A landscape with many valleys, sampled at points; each row gives a point and its height.
A ball rolls from a point to the lowest of its 2 nearest points, and stops where none of them is lower. Distance is the straight distance between rows; heights are no part of it.
(1012) h=19.7: [  0   8  -5  11 -18  -4   2  -1   5  -8 -10  36   5  27  18  -4  12   6
  15 -13  18  10  -5   2   0 -18   6 -17  -6   3 -16   6  12]
(812) h=57.0: [ 20 -15   2  -4   1   5  -1  14 -15   5  -8  -1   1  11   7 -10  -5   8
   5  -5   9 -23  -5   3   4   5   7  31  30  14  34 -21  16]
(378) h=60.3: [ 37   4   7 -17   4  -6   7  10  16  15 -13 -26  13 -42 -13   7 -21   0
   1   7   2  -8  16 -16   4  -1  10  -2   8  -7  23  -1   5]
(167) h=28.0: [-17   7   1 -19   6   9   6  -4  -4  -5   3  -3  -4  -4  17   9   0   0
 -13  -2  -6  21  15  -9  -7 -27  -2 -15  -8 -12  -1  19 -16]
(945) h=32.1: [-18  11  -8   3   2   0   4  -8   2   7   6  -3   1  13  -8  14  -5  -3
   5  11   2   5  -7  10  20  -2  -3 -32  -6 -20 -23  14  -1]
(163) h=61.9: [ -7 -11  -5  -6  17  -2  -1 -10   6  15 -13 -11  10 -10 -44   1 -23  -1
  -7   7  -4 -23   3   6  13  18  11  -4   7  -9   4 -13   9]
(268) h=56.3: [  9   6  18   7 -24   7  12   1  -9 -11 -30   0  -3   1  11  14   7  -2
  -8 -25  13   8   5  20 -20 -14 -25   5   9   2  10 -10 -17]
(1236) h=21.1: [  7  22  -2   2   1  -9  12   4   1 -20  13  11  -4  -6  -1  -4  10  -7
  15 -12  18  -3 -12   2   0   4 -17  30   5  -4 -10  -9  -2]
(1358) h=27.6: [  5 -13  -9  24 -13  19  -3  20  -7   1  -3  -6 -14   9  17 -11  15  -4
 -14 -18   4   3  -6  -1   0   0   3  12  16  20  23 -11  -9]
(1234) h=21.2: [ -4  -4 -11  14  -5  15  14  20  -5  -4  -3  10 -16  28  22  -1   5  16
 -14  -3   6   6  -6 -12   2  -9   6  -4   4  13  10  -7  -3]
(1338) h=37.7: [ -4  -2  -6 -16  23  -7  -9   3   8  17  -1 -17   7 -14 -27 -15 -23  22
  11  27 -12 -24  -1 -11  11   6  11  11  19 -15   3 -11   7]
(816) h=54.8: [  4 -22  13   5  -7   5 -21   6 -15   5  -8  -8  -7  -7   0 -12   7   9
  -6 -16   3   1   6  -2  -7 -13   9  21  15  16  28 -11   5]
(371) h=57.9: [ 14  -5  -6   0   6  -2   0  17  -2   0   0  -1   5   9   1 -16  -4  -8
  14  -6   3 -18  -5  10  10  15  11  30  39   3  27 -24  13]
(949) h=44.0: [ 11 -10  17  -5   2 -11  -9   9 -13  -1   9  -4  -9 -14 -15 -16   2   2
  13 -14  10 -10   0   2  -1   9   1  46  24   7  10 -13   7]
(1159) h=34.4: [-18  14  -1   6   3  -8  -6  -8   1  15  -1   8   4  30   9   9  -2   2
   8   2  14  13  -5   6  20  -9  -5 -43 -10 -21 -31  21   5]
(398) h=22.3: [-24  -2  -5 -18  10 -14  -4  -5  -2  -2  15  10 -11  -3 -16  -7   2  -1
 -15 -13   1   2  -5  -7  -6   0   5  23 -10   3  -4   5   0]
(1428) h=31.0: [ -3   2   3 -15  16 -12 -10   2  -1   1  15 -11  -7 -28 -21 -16  -5   4
  -2  -7   3  -7   4 -19  -6   8   0  37  -1  -4   1  -8  -3]
(876) h=49.2: [ 25  -3  30  -8 -17  -8  -6  25 -20  23 -24 -17 -10 -26  -5   5 -10   4
  -7 -30  14  -2  22  -8 -14  -5  -1  14  15  25  22   1 -19]
(1322) h=44.8: [-17   8 -19  -8 -16   6   0 -18  -5  12  37 -12   7   7   1   5  12  -6
  18  35 -12 -10  -7  -3  12  17   4 -18 -10  -9 -34  18 -12]
(1345) h=66.3: [-19   0   6 -18   4   1  -6 -28   5   6  -3 -12   1 -14  -6  20 -11 -11
 -11  21 -12 -10  12  -4  -7  -9  -5 -13 -10  -7  -7  25   6]
(448) h=41.5: [ -3  -2   3   7 -20   6 -28 -15   8 -14   8   3  18  10 -10  -3  13 -13
  11   1 -21  27  -9  31  -4  -9   5 -14   7 -14  -6  -8   0]
(1169) h=41.7: [ 16   0  23  -9   3  -8  -6  19  -8   8   9 -20 -11 -15 -14 -17  -8  -9
  11 -19  17  -5   6   4  -6   4   1  43  26  -3  13 -14  -8]
(698) h=38.4: [ 20   4  19  -3  12  -4  -5  21 -12   7  13 -16 -17 -27 -11  -8  -6  -4
   9 -20  15  -9   5  -8 -15   9  -6  38  -1   6   4   2 -26]
(1188) h=30.8: [-18   3   4 -16  12   5  12   3  -2  -8   5   0 -13  -1   7   6 -11  12
  -8   4   3  10  13 -20  -2 -24  -3  -5   1 -14  10  15  -3]
(793) h=24.0: [-20 -10   1   8  16 -11   3 -16   3   6   2   3  -7  15 -15  11  -9   3
  -5  25  -6 -21 -11  -3  19  25  -5 -16  -9   3 -19   9  16]
(1439) h=51.9: [-11  10  -9  16   6 -25   4   1   7   3   8  16  -1  15  -7 -14 -10   7
  37  28  -5  -9 -22   1  33  22  -2 -23  -2   5 -13   3   8]
(17) h=24.2: [-12   8  -9 -11  -3  12  13   2  -7   4  -8   4  -6   9  35  13   4   4
 -26  -9   1  27  13  -7 -13 -18  -2 -18 -23   0 -13   9 -25]
(245) h=49.0: [-10 -10  -3  13 -14  11 -13  -8  -4 -12  12  14  11  14  18  -5  20  -3
  14  22 -20   2  -2  14   9  -3   7 -20  -3   4  -4  14  19]
(1084) h=19.8: [-18  -1   8  12   6 -19   2 -13   2   7  -1   9  -7  30   5  13   0   3
   6  27  -1 -11 -12   5  26  15 -13 -29  -7   3 -22  20  24]
(1056) h=36.7: [  6  -9   6   2  -4  11  -9  -9  -2  -3 -14 -18  -1 -23   0   7   3  -7
 -11 -11  -5   9   8   6  -7 -10   1   1  -1   0  13   2  -2]
(677) h=35.5: [ 15   0   1  -4  16   4   0  14  -3   3  13 -12 -11 -28  -5  -7   6  -9
  -7 -18   5  -2   5 -16 -10  13 -11  29 -24   9   0   9 -29]
(933) h=23.1: [-32  -6   1  -1  22  -8   2   8  -1   6  -7   8 -17  22 -13   3 -15  14
 -14  -3   3   5   0  -2  12   1   9 -15   1  -7   2   1   3]
(188) h=33.3: [-19   0   9 -15   2  -1   4  -2   4 -15  14  17  -6   6   0  -4   5   8
   4   7   1   3   6  -8  -1 -24  -1   0   9 -20   5   9  11]
(1363) h=24.1: [  8 -11 -15  17   0  16  10  28  -7   1  -4   3  -9  23  23  -9   1  11
  -7  -2  -2 -15 -14 -11   0   4   5   9  19  18  30 -15   1]
(1416) h=33.5: [-11   2  13   7   8  13 -15   1   5  -5  -8   2  10  27   6  10  -7  11
  12   6 -14  13   0  23   3 -20   1 -38  14 -21  15  -8  11]
(1366) h=35.7: [-17  10  13 -12   7   8  -7 -19   2  -6 -10   5  -3  12  15  14  -8   6
 -11 -19 -15  25  17   3 -18 -29  -5 -12  -3   5   4 -11 -19]
(737) h=47.7: [ -6  -5 -17  17  -7  15  -3  -8  -5  -4  15  -2   5   3   8  -1  11  -5
   6  16 -18  -2  -8   6  15  10   8 -14  -5  -1  -9  10  12]
(695) h=63.9: [ -6  -4   5  -7 -13   2 -14 -24   6   4   2 -29  10  -9 -27  13 -10  -2
   6  29 -17  -5  -5  11  -6 -10   5 -17   8 -18  -2  11   8]
(257) h=49.1: [ 29 -10  -2   1 -11   2  12   3   9   7 -20  -9  -4 -31   9   9  -1   4
 -23 -13  -5  -3  30 -27 -18  17  -4  -8 -28  22   5  15 -11]
(578) h=40.0: [ 18  -6   6   6 -14  15  -4   0  -7   0 -15 -20  -3 -26  20   8  11  -8
  -8 -13  -8  15  13   8 -15  -8 -12   2 -12   1   4  12 -20]
(652) h=34.5: [-11   1 -10 -11   1  -3  -1 -15   0  -4   6   7   9  -2   1   8  17 -15
 -13  -7  -2   5 -11  11  -4   0  -7   9 -24   0 -19  16  -7]
(1097) h=66.1: [ 20   7 -10   7  -1   8  -3   7  17   2  12 -36   7 -20 -16  -9  -7 -23
   6  10  -3  -3  -6  -1   5  12   4  11  18 -18  11 -12  -4]
(776) h=35.1: [ -7  17   8  -6 -15 -20   2  16  -8  -9  23  30 -14  13  -1 -17  10   8
  15 -29  21   9 -14  -1 -11   5  -3  28   3  16  -5  -5   1]
(316) h=27.4: [-15  -3   4  12  25  -8   0  22  -3  13  -8   8 -13  37   3   1 -13  20
  -2  -4   5   6 -15   7  23   5   0 -30   5 -14  14   3   3]
(773) h=31.8: [  8  -5   8  23 -19  22 -10  10  -7  -1 -19 -12  -7   6  17  -1  14  -9
  -9 -25  -1  13   4  15 -12 -10  -9   1  16  15  21 -17 -22]
(433) h=52.4: [ 16 -17  31  -4 -10  -2 -25  17 -22  18 -13 -22  -9 -13  -7  -5  -3   4
  -3 -28  12   1  12   5  -8 -14  12  21  21  20  27 -10 -11]
(405) h=39.5: [-15  19  -4 -12  -8   4  -2 -19  -4   8  11   5  18  15  26  22   9 -12
  -6  18   1   8   7  14  -1 -18  -9 -28 -16 -17 -34  22  -5]
(935) h=47.9: [  1  -5  -8  12  -5 -15  -5   2  -2 -11  16  17  -3  -6 -11 -22  14 -16
  17 -11  -3   0 -15   7  11  18   2  24   6  12  -1 -11   3]
(507) h=53.6: [-10   3  26   6 -15  11  -8  -9 -11  -9 -21  13   3  24   7   8   1  15
  -9 -22   0  12   5   7 -22 -22 -14   3  19  20  17 -33  -6]
(492) h=49.4: [ -6   0  -8  -6  23 -22  -1  13  -4   8  -2  17   6  13 -20 -25 -18  16
  29  27 -18 -18 -10   7  22  25   6   5  26  -7  10 -13   9]
(669) h=24.3: [  8  10  -4  12  -5  -1  19   6   2 -16   2  13   2   4   4  -2   6  -3
  11  -8  16  -6 -10   4   6   1  -8  18  17   1   4 -13  11]
(81) h=44.7: [ 38 -11   5   7  -6   7  11  10   4  13 -25 -21   5 -34  12   7  -6   7
 -11  -5   4 -22  15 -11  -2   9   0   9  -6  24  22  -5   4]
(730) h=43.2: [  7  -4  26 -13  -5  -7   1  -5 -15  -3 -20  -4  -6 -18 -11  12  -3  -2
  -7 -25   9   5   8   9 -24  -9 -14  19   2   5  13   2 -13]
(1033) h=38.9: [ -6  -3  -1   6 -35   5 -24 -13  11  -7  20  -1  19  14 -18  -9  15  -8
  21  24 -23  22 -11  22  -2   0  17 -24   9 -19  -7   3  -2]
(576) h=18.0: [ -3   5 -13   4  -3   6  28  18  -4   2  -5   9 -27  31  19   3   3  17
 -21  -2  15   9  -3 -24  -2 -10   3  -8 -10  10 -13  -5  -5]
(384) h=24.6: [  9  -2  -9  17   8  11  32  12   2  -5 -17   2 -10  13  11  12  -8  10
 -19   7   6 -16  -5  -8   1  13  -2   0  -5   9   0 -12   8]
(370) h=65.1: [-11   1   3 -15 -11   8 -16 -31   1  11   0 -32   8 -12 -14  22  -9 -11
  -2  30 -19  -6  10   6  -7  -3   4 -28  -9  -9  -8  24   2]
(60) h=38.5: [-12   3  16  -5   4  13  -8  -6   1  -8 -12   2   0  12   8   9 -10  10
  -1 -11  -9  21  16   5 -12 -32   0 -18  15  -7  19 -15  -6]
(218) h=50.6: [ -5  -4   9  15  -7  21 -19 -18   2 -16  -2   9  12  19  27   5  16   5
   9   5 -23   9   7  20  -6 -15   1 -21   2   7  -1 -10  14]
(1432) h=37.4: [ -3   0  18 -17   3 -16  14  -2 -12  -4  -1   8 -18  -1  -4  10   6   6
 -18 -17  14  -6  -4  -5 -27   6 -16  38 -20  21  -8   7  -3]
(177) h=68.3: [ 14   2  -4  -7   0  14   3  13  -4   0  25 -19  -1 -21  10  -9  12 -15
   4  -4   0  22   3  -3  -4 -10 -12  16  -9 -22   0  16 -28]
(679) h=30.3: [-19   2   3   9  15  -2  -5  15   1   6   1   2  -2  24  -2   0 -10  13
   9   6  -5  11  -8  11  20  -7   0 -36  11 -24   9   6   5]
(1442) h=53.0: [-11   8  -7   9  -7 -22   4 -10   4   1  10  30   2  21   3 -15   1  -4
  32  26   0  -4 -13  -2  27   5   3 -23 -13  12 -24  19  12]
(150) h=30.2: [ -1  -8   0  16  -6  15  21  -5  -3  -5 -38   0  -8  23  28  24  -3  13
 -24   8  -9  -4   4  10 -10  -4  -7 -20  -8  15  -3  -4   7]
(125) h=28.7: [ -6  13 -15   7  33   1   3   6  10  -3   5  -1  -2  -3 -18  -6 -20   1
  -5  12   6 -23   2 -16   8  35   7   1  -1   0  -7 -25  -2]
(597) h=45.9: [ 24  -6  33 -15 -11 -10   2   8 -21   6 -22 -10  -8 -23 -11  12  -9   4
   3 -23  15   6  17   2 -18 -15  -7  19  18   4  18   2 -11]
(1392) h=36.8: [-16   0   0 -11 -24  -3 -17 -15  15  -5  20   7  14  10 -22  -9  13  -6
  17  24 -16  11 -10  13   1 -10   6 -19   9 -24 -14  12  -5]
(199) h=28.2: [-10  14 -15 -10  18  -5   7 -11  11  -4  13   4   4  -9 -19   3  -5 -10
 -16   2   6 -12  -5 -11  -3  25  -3  12 -22   2 -21  -5 -10]
(1210) h=21.0: [ -8   1 -14   3  -5  10  15   8  -5   8  -7   8 -12  30  38   3   9  13
 -24  -4  11  21   4 -14  -4 -19   5 -18 -20   5 -26   3 -14]
(1077) h=51.3: [ 20  -8  -2  -7  -5   3  -2  -9   4   9 -16  -9   4 -34   7  13   4  -6
 -23 -15 -13  10  26 -14 -18  14  -3 -13 -33  14   1  24 -17]
(45) h=25.3: [-22  -6  -2 -16  12  -6 -14  -9   1  10  -5  -6  -3 -13 -32  -2 -12  -7
 -23 -21  -3   9   7   7  -9   0  13   3  -3  -7  10  -5  -5]
(1276) h=32.4: [  4  -9   8  -8  -2  -6 -20 -11   4   6  -8 -22   5 -27 -25   1  -5 -15
 -11 -10  -7  15   3  11 -12 -10   8   4   0  -9  11   2  -7]
(825) h=46.4: [-13   0 -21   8  -7   9  -2  -4  -2   2  31  -5   3   3   0 -10  10  -3
  24  32 -20  -4 -11  -4  21  15   7 -14  -2  -5 -14  11   2]
(742) h=61.7: [ 30  -6  14  -9  -9 -13  -4  -2  11   5  -5 -35  16 -36 -14   6 -15   2
   6  20  -2  -1   0  -1  -1 -20   5   7   7 -13  16   2  16]
(1223) h=37.2: [-14   7  -7 -10  -9   0 -14 -20   1  -2  14   8  20   9  12   9  19 -15
  -1   4  -6  12  -6  19  -3 -15  -6 -13 -14 -10 -23  12  -1]
(63) h=23.0: [  1   1  -6  20  -3  -4  16  11   1  -8  -6  31  -1  29  16   0   2  10
  13   2   9  -3 -13   3  14  -6   1 -18   8   6   0  -2  19]
(708) h=23.3: [-12  13 -25  -8  -5 -14  -8   3   2   3  24  23   7  14  -3 -17  14  -9
  12 -15   4  19 -17   1  10  -7  10   0 -13  -9 -19  10 -12]
(1287) h=58.6: [ 43   0  15 -11  -7 -14   3  16  10  17 -17 -18   1 -48  -7  10  -9  -5
  -2 -19   7  -2  22 -20  -3   5   3   2   3   9  18   5  -7]
(1438) h=57.8: [  8   3   3   8 -11  13  20   5  -3  -2 -32  -7  -3  -3   9  17  -7  -5
 -17 -16  10   0   8   8  -8  -5  -6  -2  15   5  24 -13  -5]
(1156) h=56.7: [ 40  -1  14  -7  -6  -8 -10  20   8  16 -15 -15  -3 -41  -7   9  -4 -11
  -5 -31   1   9  23 -14 -15   5   0  -4  -4   5  14  19 -23]
(1165) h=24.8: [-10  18 -14   1  27  -6   9   0  10  -7  10  11  -9   8  -8  -2  -7   1
 -10  10   9 -10  -8 -22   4  26   5   2 -16   4 -29 -13  -1]
(910) h=11.4: [ -2 -13   5   7   3  -2   0  -5  -2 -13   9  13   4  11  13   0   4  10
  22  38 -17 -25  -6  -3   7   0  -5  -7   7   2   6  19  31]
(443) h=30.7: [-10   4 -18   8  -5   3  -2   3   9   1  14  -1   0   4 -16  -8   1 -11
   2  -1  -3   9 -12  12  16  -2   9  -8   9 -17  -4  -2  -3]
(1076) h=28.1: [-10  -7  -1   9  33  -8   7  -4   8   4   0   0  -4  10 -26   1 -20   9
 -13  18   2 -25  -2 -10  15  39   2 -12 -11   2 -13 -14   8]
(1455) h=29.0: [ -3   9 -13  12  13   4  19   1   7  -4   1   3  -1  10   1  12  -8   1
   3  10   6 -12 -11  -1  18  10  -6 -17  -3  -8 -13   0  11]
(932) h=59.3: [ -1   2  -1   3  10   9  22   3   1   4 -27  -1  -1   3 -14  19 -22  -8
 -21 -14  16  -6  10  10   1  10   6 -13   9  -2  17 -14   3]
(927) h=34.3: [-18  -2   1  -7  -4   1  -7  -2   9 -10  18  12   3   8  -8  -9   6   4
  15  21 -13   6   0   0   8 -17   3 -12  11 -24   0  11   8]
(646) h=60.6: [ -5  -1   1   2  22   5  16   1   6   8 -13  -7   0  -3 -23  15 -27  -3
 -14   5   5 -14   8   2  11  18   3 -20  -3 -11   8  -5   6]
(1353) h=68.9: [ -1   1  -7  -6  -9  14  -5   5  -3  -2  25  -5   5  -7  12  -8  20 -10
  -1  -3  -4  25   0   5  -1 -17  -1   0  -9 -23  -6  12 -17]
(1187) h=25.2: [  6  -2   0  12  -7  -3  10   7   2 -18  -6  30   7  19   6  -2   7   5
  19   3   6  -8 -11  15   9  -1   3  -8  20  -1  15  -7  23]
(1235) h=33.6: [-10  -7 -13  -2   1   4  -6 -10   5  -1  12  -9   3 -13 -21  -4  -1  -9
  -1   8 -10  -2  -9   2   7   0   2   2   4 -14  -2   3   1]
(940) h=41.4: [-16  16 -23 -12 -11   0  -1 -14 -10  24  25  -4  27  13  17  18  13 -12
   1  18   4   6  -5  11   0  -4   2 -27 -21 -16 -42  21 -11]
(456) h=25.8: [ -9  -1   8  10   4  -4  15  -4  -1  -7 -16  18  -6  32  20  20   0  13
  -4  13   5  -6  -5   6   7  -7  -8 -24  -3   4 -12   8  24]
(1288) h=26.1: [ -8  19 -23  -5  -3 -22   3   0   4   3  17  34   0  20   4 -21   5  -4
  21  -9  14  14 -13 -14   9  -6   9   3 -15   3 -29  11   2]
(931) h=27.3: [ -7  12 -21  -1 -15  -4 -10   8  14   4  27   8   9   8 -18 -19   8 -18
  14  -5   1  23 -19  14  12  -6  10  -7   6 -24 -11   0 -16]
(847) h=43.1: [-12  11 -23 -12 -23 -11  -2 -16  -5  16  35   9  22  15   9   1  18 -13
  22  25   2  -1 -13   4  10   0   2 -20 -15 -11 -42  21  -8]
(1000) h=36.0: [ -5   5  21  -4   1  16 -13  -4  12 -15  -5   2  11  14   4   4  -7   7
   9   5 -14  22  10  14 -10 -32   3 -24  17 -24  16 -14   3]
(532) h=44.9: [  6 -18   3  15 -16  18 -12  -4 -19  -4  -5  -4   0  -1  37  -3  29   3
 -11 -10 -15  14   7  18 -14  -2 -16   6 -20  15 -15   1 -21]
(22) h=46.0: [  0  -1   1  -1   3 -17  -5   1  -8  -8  12  11  -4 -10 -17 -19   3  -3
  15  -8   3 -10  -5   2   7  21   3  38  21   8   5 -17  12]
(55) h=21.4: [ -5  16 -16   7  15 -11   9   0   3 -16  13  17 -14   6   7 -11   6   1
   3   6   2  -3 -13 -22   9  18   5  17  -9  15 -24 -12   6]
(124) h=17.3: [-31  -2  -4 -17  19  -6   0  -4   3   5   8   5 -15   0 -21  -2 -12   4
 -20  -5  -2   1   6 -14  -1   0  11   3  -9  -8  -3   6  -2]
(1113) h=55.0: [ -1   2  24   0 -15   4  -1   0 -12 -15 -18  10   0   9   0   8   7   6
  -5 -25  13  11   4  17 -21 -19 -13   8  19   4  15 -19  -5]
(1135) h=62.9: [ 11  -8  13  -9 -22  -7 -12 -22  13  -1   2 -30  19 -17 -27   7 -11   2
   6  32 -10  -1  -4   9  -8 -15   5   0  13 -21   6   8  16]
(1434) h=52.1: [ -5   3  14  13 -14  17  -9 -10   0 -14 -12  22   7  27  27   3  13  12
   1 -16  -6  15   5   8 -11 -23 -10 -13   4  12   1 -23  -2]
(1474) h=26.9: [  5  -1 -11  13  22   8  18   7   1  -6  -4   1  -4   7   5   6 -11   8
  -2  14   0 -20 -10  -8  12  17   1  -2   3   2   1  -8  15]
(855) h=46.6: [ 18 -16  -5  11   1  15   8   2   2   5 -15 -16  -6 -20  10   1  -3   6
 -22  -4  -2 -10  14 -20  -8   9   5   5 -17  22  13   0   2]
(614) h=27.0: [-10  -6   5 -14  12 -12  -4   0  -9   3  14   0 -15 -12 -18 -10  -2   4
 -13 -23   9  -2   2 -12 -13  14   5  37  -9  11   1  -5  -1]
(1314) h=17.2: [  3  22 -11   1   9   1   8  -2   3 -19  19   4   0 -13   9  -7  10  -3
   6   4   7  -2 -10 -14   3  12 -13  24  -6  -3 -19  -6  -7]
(189) h=39.9: [  0 -12  -2  -5  19   0  -6   0   1   7   4 -12   5  -8  -6  -4 -15  17
  10  24 -13 -24  -4 -10  11  -4   9   3  10  -7  12   5  21]
(1375) h=15.5: [ -6  -3   7   2 -14  -1  -5 -10   1 -20   4  28   4  17  18  -1  25   1
   3  -4   3   7  -2   5  -6 -16  -7  -2  -2   6 -11   7  12]
(1225) h=40.1: [ -2  -2  19 -18   1 -13   7  -3 -12  -4 -15   6  -5  -4  -7  22   6  -2
 -15 -24   9   5  -2  12 -28   1 -22  24 -22  16  -3  14 -14]
(308) h=38.2: [ 13  -7 -11   5  10  13  -8   6   7  11  15 -18  -3 -30  -7 -15   4 -16
 -16 -16   3  -1  12 -18  -3  20   2  14 -25   7   4   3 -20]
(1086) h=28.9: [ -5  16 -13   2 -14 -26   4   3   3   0   7  40  -5  21  -4 -23  -1  -4
  24 -21  22  12 -12  -5   4  -1  16   7  -7  12 -12   1  10]
(294) h=48.0: [ -5  -3 -11   0  13 -13  -3   5  -3  -5   4  14   2  -1 -15 -23  -9   5
  21  15 -11 -15  -7   2  16  20  11  20  24   4   9 -17  15]
(1479) h=34.8: [ -1   7  -3 -16  21 -10 -16   0   6   8   5 -16   4 -29 -27 -20 -14  11
   8  13   0 -18   5 -20   4  13  12  29  14  -6  -1 -22   5]
(745) h=54.0: [ 22  -3   2  -7  -4   2 -15  -1   6  14  -7 -22   6 -43 -10   7  -1 -15
 -14 -22 -11  17  17  -6 -14   5   2 -10 -23   5  10  20 -21]
(1330) h=50.8: [-10   3  -7  12  18 -26   6  16  -2   3   1  22  -2  16  -7 -21 -13  10
  30  22  -8  -9 -21   4  30  23   5 -12   7   4   4  -7  11]
(363) h=46.7: [  7 -19   3  22 -18  19 -18  -2 -12 -11   4   1   1   1  27 -10  33  -2
   2  -8 -13  14   3  14  -5  -5  -5   5  -5  11  -2   0  -5]
(360) h=15.8: [-11   2  10   8   2 -12   4  -3   1  -5   6  19   4  25  11   5   2   8
  25  33  -6 -17 -12   9  21   6 -15 -28   0  -4  -8  21  28]
(1203) h=32.3: [ -7  11  -4   7 -24 -20   6  12  -9   0  11  32 -13  27  -1 -17   7   5
   7 -32  25  14 -15   2  -6   4  12  14   4  25  -3 -10  10]
(1425) h=67.6: [ 14   7  -8   9  -4  18   6  20   8  -5  21 -18  -6 -11   8 -13  11 -17
   5 -10   6  14   1  -2   5  -8  -5  18  11 -17   9   1 -18]
(914) h=31.9: [ -2   0  -4  -9   8  -1  10  -6   1  -3   3   0  -2  -9  -1   7   8 -11
 -24 -13   2  -2  -3  -7 -10  12  -9  17 -32   9 -11  11 -13]
(1001) h=42.9: [ 10 -11   8   1 -11  11  -5   1 -17  -3 -14  -9   1  -7  30   7  20  -1
  -9 -15 -10  17   8  16 -22  -7 -22   8 -26   9 -15   9 -39]
(1265) h=64.1: [ 18   8  -4  -9  18  -1   4  -5  16   7  -7 -17  18 -32 -28  -1 -26  -7
  -4   7   9 -23  21 -16  -1  23   3   3  -4   1   6 -17   0]
(44) h=66.8: [ 18   9  -2   2   7   3  -1  20  15  -1  13 -31  -3 -16  -4 -19  -4 -20
  10   3   5   2   0  -8   4   1   1  23  28 -21  18 -13 -10]
(1069) h=27.5: [  6  -1 -10  12 -16  13  34   1   3  -6 -30  -2 -13  13  20  17   2   6
 -29   0   6  -3  -1  -4  -9   5  -7  -6 -21  12 -15  -6  -1]
(6) h=48.4: [  8 -13 -11  24 -15   7  -4   3  -5 -11   9   7  -3   0  11 -13  23 -12
   6  -9  -8   6 -11  11  10   7   3   9   3  11   2  -4   1]
(1087) h=36.5: [ -7  12 -11   5  -9  -6  -9 -16  -1  10  -1  21  14  31  21   5   5  -5
  14   0  13  12  -2   8   5 -15   3 -34 -16 -11 -38  19   8]
(896) h=32.0: [-18  16   8 -26  10   3  -6 -22   4  -3  -6   1   6   2  15  18  -3  -6
 -12  -9 -14  32  15   6 -17 -26  -7 -16 -15  -6  -4  10 -22]
(419) h=34.6: [  3  -2   3 -10   3  -5  24 -10   1  -9  -5   4 -16  -1   8   7   9   0
 -29   2   6  -7   2 -21 -19   9 -10  24 -26  20 -18   5   0]
(52) h=6.2: [  1 -20  10  -6   0  -1 -10  -9   1 -15   4  13   5  -2  10  -5  13  12
  13  21  -9 -18   0  -9  -3 -18  -3  10  12   1  15  11  33]
(952) h=65.2: [ 26  11  -5   1  10   4  -6   3  20   9   1 -34  13 -35 -21  -6 -12 -21
   3   6   7 -17   6 -10   0  22   3  13   8  -5   8 -19 -10]
(425) h=56.0: [ 13 -21   2  -3   4   4  -7   9  -8   8  -8 -10  -1  -8   0  -8  -4  10
  -1  -6   3 -12   0  -5   2  -6  12  23  19  10  31 -13  12]
(528) h=63.0: [ 15  -6  -3 -13  23  -2  -3  -1  10  19 -13 -18  19 -17 -33  -1 -33   7
  -4  15   4 -33  13  -5  12  25  12  -2   3  -4   8 -17  10]
(126) h=11.0: [ -6 -15   9   2  -8   6  -4 -11  -1 -21  -1  20   0   8  17  -2  18   7
   3   9  -8  -6   3   0  -5 -14  -4   3   9   8   6   5  24]
(1101) h=28.6: [ -5   1   3  12   5   5  20  -1  -3  -8 -29   6  -2  22  12  26 -10  12
 -13   0   8  -3  -2  14   0  -9  -6 -22   4   2   5  -7  10]
(936) h=41.8: [ 20  -9  -2   0  15   7   9   0   0   8 -12 -18   9 -20   7   6 -18   9
   0  15  -2 -28   1  -9   3   5   6   6   0   4  18  -4  20]
(350) h=43.3: [ 36   0  -5   5   3  10  17   4   6   3 -20 -25   8 -34  11  10 -11   3
   0   9   1 -23   9 -10  -3   8  -3   8  -3   6  15  -2  13]

Call two points neighbours if one is among the 2 nearest of the other. Go from one point of each pair to the other, from neighbour to neighbour, staying as low as possible. Name the highest point that can't be avoided.
(124) / (167): (60)
(52) / (1314): (1187)
(52) / (384): (150)

For each start below, name every point that the ball comes to, in order.
(1439): (1330) > (492) > (294) > (22) > (949) > (1169) > (698) > (677)
(935): (22) > (949) > (1169) > (698) > (677)
(1076): (793) > (1084) > (360) > (910) > (52)
(1438): (268) > (1113) > (507) > (1434) > (218) > (245) > (737) > (825) > (1322) > (847) > (940) > (405) > (1223) > (652) > (914)
